Points on a hilly landscape, in no order, each with its height.
A ball rolls from a point to the lowest of its 6 nearest points, and stops where none of them is lower. Distance is the straight distance between rows; heights are no part of it.
(784) (h 6.44): [151 184 112 137 145 141 125 110 140 173  96 162  87 128 154 201  99 165
 139 198 121 181 117 158]
(1076) (h 5.33): [142 127  85 126  97 129 189 119 131  91 130 118 174 104 116  94 121 110
  70 115 158 127  84 108]
(805) (h 4.07): [112 118  85 171 128 202 154 103 180  94 139 103 154 117  97  95 139 137
 141  98 163 165 148 110]
(325) (h 2.94): [ 95 107 104 172 139 168 105 106 199 146 138 133 176 112 151  71 134 134
 159 127 116 153 134 124]
(434) (h 2.76): [107 112 117 134 123 134 116  95 138 165 177 112 160 118  96  57 102 105
 163 136 107 116 122 149]
(508) (h 2.15): [135 126 117  94 113  83 127 112 128 121 129 129 181 101 131 131 165  69
  91 100 101 111  66 156]
(342) (h 5.56): [ 74 114 155 160 160  83 108 159 120  96 152 146 127 163 183 123 161 139
 114 118 171  76 122 114]
(260) (h 6.87): [116 126  72 145 121 224 156 104 136 116 130 105 112 133 100 192  98 159
 157  95 134 179 111  98]
(760) (h 5.68): [138 170 149  96 120  72  79 121 113 208 141 155 151 140 134 110 134 101
 174 131  61 105 119 174]
(315) (h 6.76): [173  85 152 132 132 145 135 165 128  94  98  84  88 157  98 179 114 173
 150 131 174 113 196 117]
(627) (h 6.35): [152 173 109 116 132 108 136 140 123 166 102 170 130 138 160 195  84 147
 116 172 101 146 102 153]
(599) (h 5.62): [141  48 132 130 148 104 129 150 124 115 133  63 119 150 124 123 130 176
  85  50 184  96 180 176]
(447) (h 4.70): [ 97 103 130 146 147 125 126 126 136 113 151 131 185 128 164  83 149  94
 108 136 146 120  92 131]
(334) (h 6.77): [152 123 107 127 132 171 204 157 131  65 125 112 107 143 125 184 114 153
 123 111 178 155 107  77]
(680) (h 6.81): [144 149 158 122 136  82 148 157  99 105 106 164 118 129 176 188 116 140
 114 172 141 142 110 106]
(1101) (h 7.30): [169 146 200 130 150  71 134 170 106 108 100 145  92 137 183 207 145 154
 143 179 134 137 150 130]
(1059) (h 5.43): [153 125 107  82  94 140 170  91 112 143 165  95 161  86  82  66 174  87
  91  83 144 129  87 143]
(891) (h 4.41): [141 150 116  86  91 121  98 101 109 182 161 115 131 122 104 100 123  99
 157 131  96 116  93 132]
(1152) (h 6.10): [118  87 170 151 162 102 116 176  89 101 130 144 102 143 160 125 130 172
 140 132 170  96 173 125]
(592) (h 5.55): [ 93 174 159 130 148  72 120 121 135 131 118 144 194 129 172 124 140  98
 116 157  85 127 143 126]
(365) (h 7.49): [174  95 134 121 148 121 154 175 114  68 123 111  85 122 152 162 112 122
 121 112 189 120 124  86]
(188) (h 5.53): [126 155 134 118 119  91 105 104 147 172 130 130 138 122 146 110 107 118
 140 151  85 146 123 133]
(236) (h 5.52): [140 110  83 105  91 186 149 105 102 175 149 113 112  97  57  90 107  72
 132 112 115 130 123 124]
(137) (h 4.49): [110 120  94 156 129 158 156 105 144 101 153 109 163 104 114  88 140 110
 126  97 142 163 126 104]
(331) (h 5.80): [140  93 148 123 114 141 114 141 123 103 104  42  88 172 100 148 120 163
 128  78 181 137 201 145]
(538) (h 3.32): [143 122 122  54 105 106 108 129  68 138 145 158 134 142 109 128 171  79
 137  88  62  53  99 124]
(284) (h 4.12): [131 156 147  58 127  80  90 131 100 177 132 138 155 137 135 118 164  55
 144 101  63  64 105 166]
(227) (h 4.37): [104  97 146 168 128 178  98 109 163  74 103 130  94 121 108 126 107 156
 119  89 174 137 204  91]
(442) (h 7.26): [147 167  68 109 151 155 162 124 125 166 127 134  94 139 126 200  99 168
 106 163 124 161 111 139]
(178) (h 5.50): [107 106 124 160 132 172 154 147 127  57 107 109 132 126 120 113 124 167
 118 100 185 130 154  82]
(469) (h 6.85): [136 130  52 154 118 183 187 115 140 106 132  96 134 127 104 137  92 144
 113 103 124 183 101 113]
(761) (h 6.09): [128 102 131 143 121 184 122 135 137  76  87  83  82 148  90 153 106 166
 142  66 177 130 192  79]
(1129) (h 3.16): [129 139  84 140 130 206 143 135 148  93 108 118 103 144 109 191  83 181
 121  98 143 161 129  93]
(808) (h 6.48): [136 174 126 140 127  93 108 137 125 132 113 152 119 127 146 145 120 126
 125 157  85 153 111 142]
(823) (h 3.89): [ 78  77 140 174 149 164 114 144 123  78 123 134 130 132 125  90 148 169
 105  87 178 113 159 108]
(528) (h 4.99): [108 100 116 149 126 111 176 149 151  74 150 130 148 124 135  99 131 129
  92 108 183 122 113  81]
(796) (h 5.13): [135 148  85 128 141 128 144 109 142 138 137 123 113 129 133 140 111 108
 131 154 102 155  93 151]
(722) (h 7.09): [152 109 172 141 122 130  94 176 143 134  82 169  89 107 125 174 126 184
 161 170 149 122 195 130]
(757) (h 6.13): [114 108 137  78  76 177 142 120  99 161 174 145 104 117  40  78 131  81
 126 139  87 100  95  87]
(989) (h 4.18): [ 78  97 123 176 148 105 140 144 128  77 170 163 177 132 141  56 171 135
  67 105 176  95  94 131]
(801) (h 4.42): [ 98 132 132 107 117  89 122  98 135 151 141 129 182 129 128  85 152  73
 105 123 106 105 100 167]
(724) (h 7.40): [174  96 153 112 121  95 144 189 115 103 115 120  98 155 122 186 138 171
 134 158 162 133 154 119]
(443) (h 6.41): [172  76 156 120 116 155 142 136 100  81 112  54  81 157  94 152 116 158
  97  60 181 138 175 126]
(1161) (h 7.39): [130 159 198 134 139  67 130 173 117 136  92 163 111 134 168 192 164 169
 185 167 129 133 186 132]
(155) (h 4.22): [ 89  62 132 147 164 109 131 154 118  97 147  97 114 124 119  94 150 164
 100  87 185  83 165 126]
(310) (h 6.52): [101 177 200 150 154  79 108 141 111 118 106 161 144 135 190 145 148 109
 110 177 104 121 131 129]
(359) (h 7.51): [135 140  92 140 144 175 144 126 154 126 110 129 104 129 122 136  98 137
 144 131 124 180 118 114]
(180) (h 4.91): [123 151 107 138 119 136 196  97 139 123 158 117 185  74  90  53 177 111
  65 111 161 136  70 120]
(448) (h 3.94): [108 190 160 101 130  59 103 132 109 128 105 146 194 138 154 117 159  75
  78 131  59 113 118 165]
(710) (h 7.04): [142 110 194 144 141 110  95 157 127 110 101 138  92 133 154 156 132 194
 164 166 143 116 196 109]
(388) (h 4.86): [128 117  66 160 128 185 150 132 164  98 118 108 141 114 122 118 111 122
 138  97 142 158 119 116]
(837) (h 7.08): [152 158 106 133 125 140 141 143 122 130 106 147 115 135 147 178  89 140
  91 162 121 171  98 127]
(863) (h 6.92): [149 137 128 144 142 162 117 141 162 129  90 169  77 132 136 175 115 175
 152 158 136 149 158 122]
(883) (h 7.27): [141 138 111 154 151 217 145 125 147  95  93 136 104 144 109 191  93 170
 158 105 129 172 157 119]
(151) (h 5.72): [ 78 152 131 167 164 105  98 101 148 154 147 139 165 120 163  80 143 101
 123 158  95 126 130 145]
(1123) (h 7.11): [157 111 134 133 130 135 126 141 142  78 106 137  95 131 148 163 109 169
 138 131 138 138 146  92]
(1134) (h 2.82): [106  67 134 167 147 119 140 161 112  99 164 137 117 120 125  76 169 152
  89  74 197  96 126 121]
(182) (h 3.55): [ 97 113 110 168 129 161 116 109 176  96 125 135 161 119 136  83 122 139
 137 104 146 136 141 120]
(489) (h 6.05): [109 152 145  78 117 108  88  88 118 182 158 136 146 145 122  95 130  74
 146 119  75  86 146 142]
(513) (h 5.32): [121 101 165 143 130 133 111 157 138  86 118 122 102 131 147 136 116 170
 136 107 190 111 149  96]
(157) (h 7.07): [146 139 204 134 152  76 111 173 115 114 129 137 104 133 181 171 142 173
 157 152 138 113 183 139]
(1155) (h 6.93): [155 131 103  67  99 154  98 107  90 198 144 144  92 126  50 134 119  89
 138 154 104  94  93 106]
(421) (h 6.91): [136 128 156 144 151  98 127 142 141 102 113 156 106 151 153 164 133 133
 154 159 138 135 112 116]
(357) (h 4.88): [151 173 113  83 136  90 103 113 102 177 111 139 139 132 146 135 131  97
 148 142  71 127  97 162]
(949) (h 1.90): [161 136  98  99 121 131 141 108 104 152 124 106 113 117 132 137  81 112
 118 151  99 150  93 142]
(103) (h 6.51): [ 87 161 151 143 132  86  94 124 174 137 119 150 154 126 173 124 137 134
 158 167  92 134 150 148]
(1114) (h 4.39): [125 108 106  99  93 117 134  94 130 161 159 107 159 111  91  59 130  76
 125 110 112 126  89 136]
(898) (h 5.07): [122 133 109 107 114  91 157 122  99  90 114 124 166 122 155 136 122  90
  70 127 106 149  74 132]
(392) (h 5.38): [157 147  83 106 129 147 113 109 102 194 133 106  81 133  97 150 102 124
 141 152  99 151  90 140]
(683) (h 4.82): [152 133 132  75  99 117  86 115  88 170 137 141 151 131 102 113 150  83
 161 117  72  99  85 145]
(553) (h 6.83): [146 178 147 147 123 137 134 118 152 172 118 204  94 118 167 193 110 166
 167 179 114 161 154 140]
(271) (h 7.10): [164 157 123 118 146 121 162 148 105  91 116 157  99 126 149 224  89 156
 103 187 125 134 111 124]
(711) (h 7.03): [139  87 139 154 129 171 169 145 129  85 128  89 112 136 115 128 145 155
 130  65 210 128 139  73]
(1158) (h 5.60): [118  98 115  98  72 185 141 106  84 175 168 123 110  83  56  75 149  96
 116  95 115  90 100  72]
(266) (h 5.34): [156 164 100 105 127 125 106 100 122 208 113 128 102 140 143 179 102 128
 103 190 113 152  79 160]
(664) (h 7.31): [165 140 154 121 132 108 155 145 122 112 103 175  84 146 143 223 120 165
 162 190 135 159 138 127]
(308) (h 5.97): [144 153 105  71 101 119  86 123  81 192 131 136 105 153  85 151 132 110
 153 152  95 101  95 135]
(80) (h 4.87): [ 84 169 163 135 160  68 118 111 114 131 130 149 195 145 176 103 163  79
  88 134  55 108 141 161]
(1143) (h 3.90): [ 94 106 100 131 110 184 159  97 159 160 163 103 168 110 105  65 141 114
 137  98 144 144 139 139]
(33) (h 4.14): [111 135 120 167 147 126  89  98 175 164 143 138 151 115 152  87 114 123
 162 152 114 140 138 145]
(1140) (h 6.36): [156  67 168 117 145 107  76 169 119 132 117  84  98 147 122 139 135 174
 142 107 177  99 207 159]
(792) (h 5.02): [128  88 164 162 126 171  91 143 126 110 120  99  77 128 114 123 120 158
 113  90 169 127 191 113]
(326) (h 5.63): [117 128 163 138 133  88 141 133 118  83 135 129 128 137 173 130 137 113
 105 159 146 127 114 117]
(549) (h 4.13): [ 97  95 103 147 131 166 138 123 161  71 132 131 153 125 133 101 119 143
 121 103 156 122 153  92]
(817) (h 6.40): [132 142 126 166 142 136  90 119 169 130  86 168 115 116 159 153 105 170
 169 169 133 141 154 126]
(40) (h 6.21): [125 145 162  81  89 144  84 125  99 170 122 178 120 137  74 128 142  93
 160 143  81  66 114 105]
(758) (h 6.03): [128 122 117 128 134 109 123 147 135 106 126 135 163 120 152 112 105 120
 128 151 115 135 108 132]
(746) (h 5.96): [153 173 125 104 134  89 134 150  99 136  99 151 134 120 163 180 110 109
 108 145  81 137  96 153]
(1067) (h 7.21): [153  96 176 105 134  66 114 171 105 139 108 100 110 147 151 188 172 192
 146 131 150 116 179 186]
(878) (h 8.03): [105 164 178 116 109  97  69 118 114 202 149 151 118 149 105  86 148  84
 179 126  48  80 148 146]
(316) (h 4.43): [ 90 111 101 153 124 130 149  85 174 130 167 125 174 107 132  52 151 104
 102 115 148 132  89 143]
(686) (h 7.22): [126 191 122 157 119 109  91 123 141 204 124 156 102 135 142 155 117 148
 186 169  85 157 146 158]
(730) (h 1.11): [119 143 146  67 115  86 131 125 113 137 112 131 193 136 162 110 165  65
  94  99  67 102 119 175]
(471) (h 7.83): [162 121 131 128 121 144 146 183 105  68 120 113  68 156 115 193 109 149
 127 133 163 127 142  86]
(312) (h 5.49): [124 142 114 144 149 155 129 114 179 131 109 130 114 136 129 117 109 145
 162 146 102 143 135 142]
(94) (h 5.03): [114 114 115 109 102 104 154 106 134 116 157 118 188  82 102  76 161  81
  82 101 122 115  64 133]
(118) (h 4.63): [138 119  96 128 102 198 200  99 114 173 176  83 125 100  53  81 133 104
 159  85 142 126 112 133]
(888) (h 7.06): [ 93 194 147 126 155  76  95  98 140 185 145 153 154 138 138  93 151  82
 144 128  56 114 140 179]
(810) (h 5.57): [136  78 177 139 132 158  88 129 125 113  93  63  72 152  85 127 105 182
 128  97 170 133 207 142]
(474) (h 5.27): [118 131  86 130 109 134 157 110 141 117 142 103 167  97 120  69 133  76
  85 115 135 144 107 111]
(394) (h 6.64): [157 113 156 129 130 102 146 171 115  88 121 116 106 141 154 148 109 145
 125 133 159 106 124 107]
(459) (h 2.39): [ 66 135 139 151 137  81 134 121 127  99 151 118 178 136 159 100 156  95
  72 150 120  96 103 137]
(587) (h 5.40): [129 119  84  84  95 160 200  89 109 147 171 100 140  88  55  48 163  94
 103  86 151 115 102 127]
(144) (h 1.63): [162 117 103 104 118 109 117 121 105 172 135 119 134 119 105 117 118  82
 137 118  88 136  90 153]
(617) (h 6.43): [152 139 105 133 122 106 154 132 125  88 110 147 120 128 160 181  94 133
  88 160 113 147  83 121]
(676) (h 4.90): [ 90 129 137 128 127 110  92  99 143 200 157 125 135 127 126  82 120 102
 175 163  86 129 123 150]
(481) (h 3.61): [ 67  99 114 179 152 190  95 104 173  83 134 122 145 108 125  69 132 148
 139  98 159 135 169 100]
(1118) (h 5.39): [144 141  88 145 135 162 120 106 151 157 133 122 136 110 127 116 116 112
 160 154 115 156 115 129]

For each start below, name the point where the ball stops.
(553): (144)
(1067): (1134)
(722): (325)
(271): (144)
(724): (1134)
(471): (1134)
(315): (1134)

Call two points neighbours if one is among the 6 nearest of the other. Go from one point of each pair to the other, from neighbour to neighbour, staying as low as possible. Name the highest point that can't be avoided.
(325) / (459): (989)
(459) / (730): (1114)
(1134) / (434): (1143)
(1134) / (325): (823)
(730) / (144): (508)
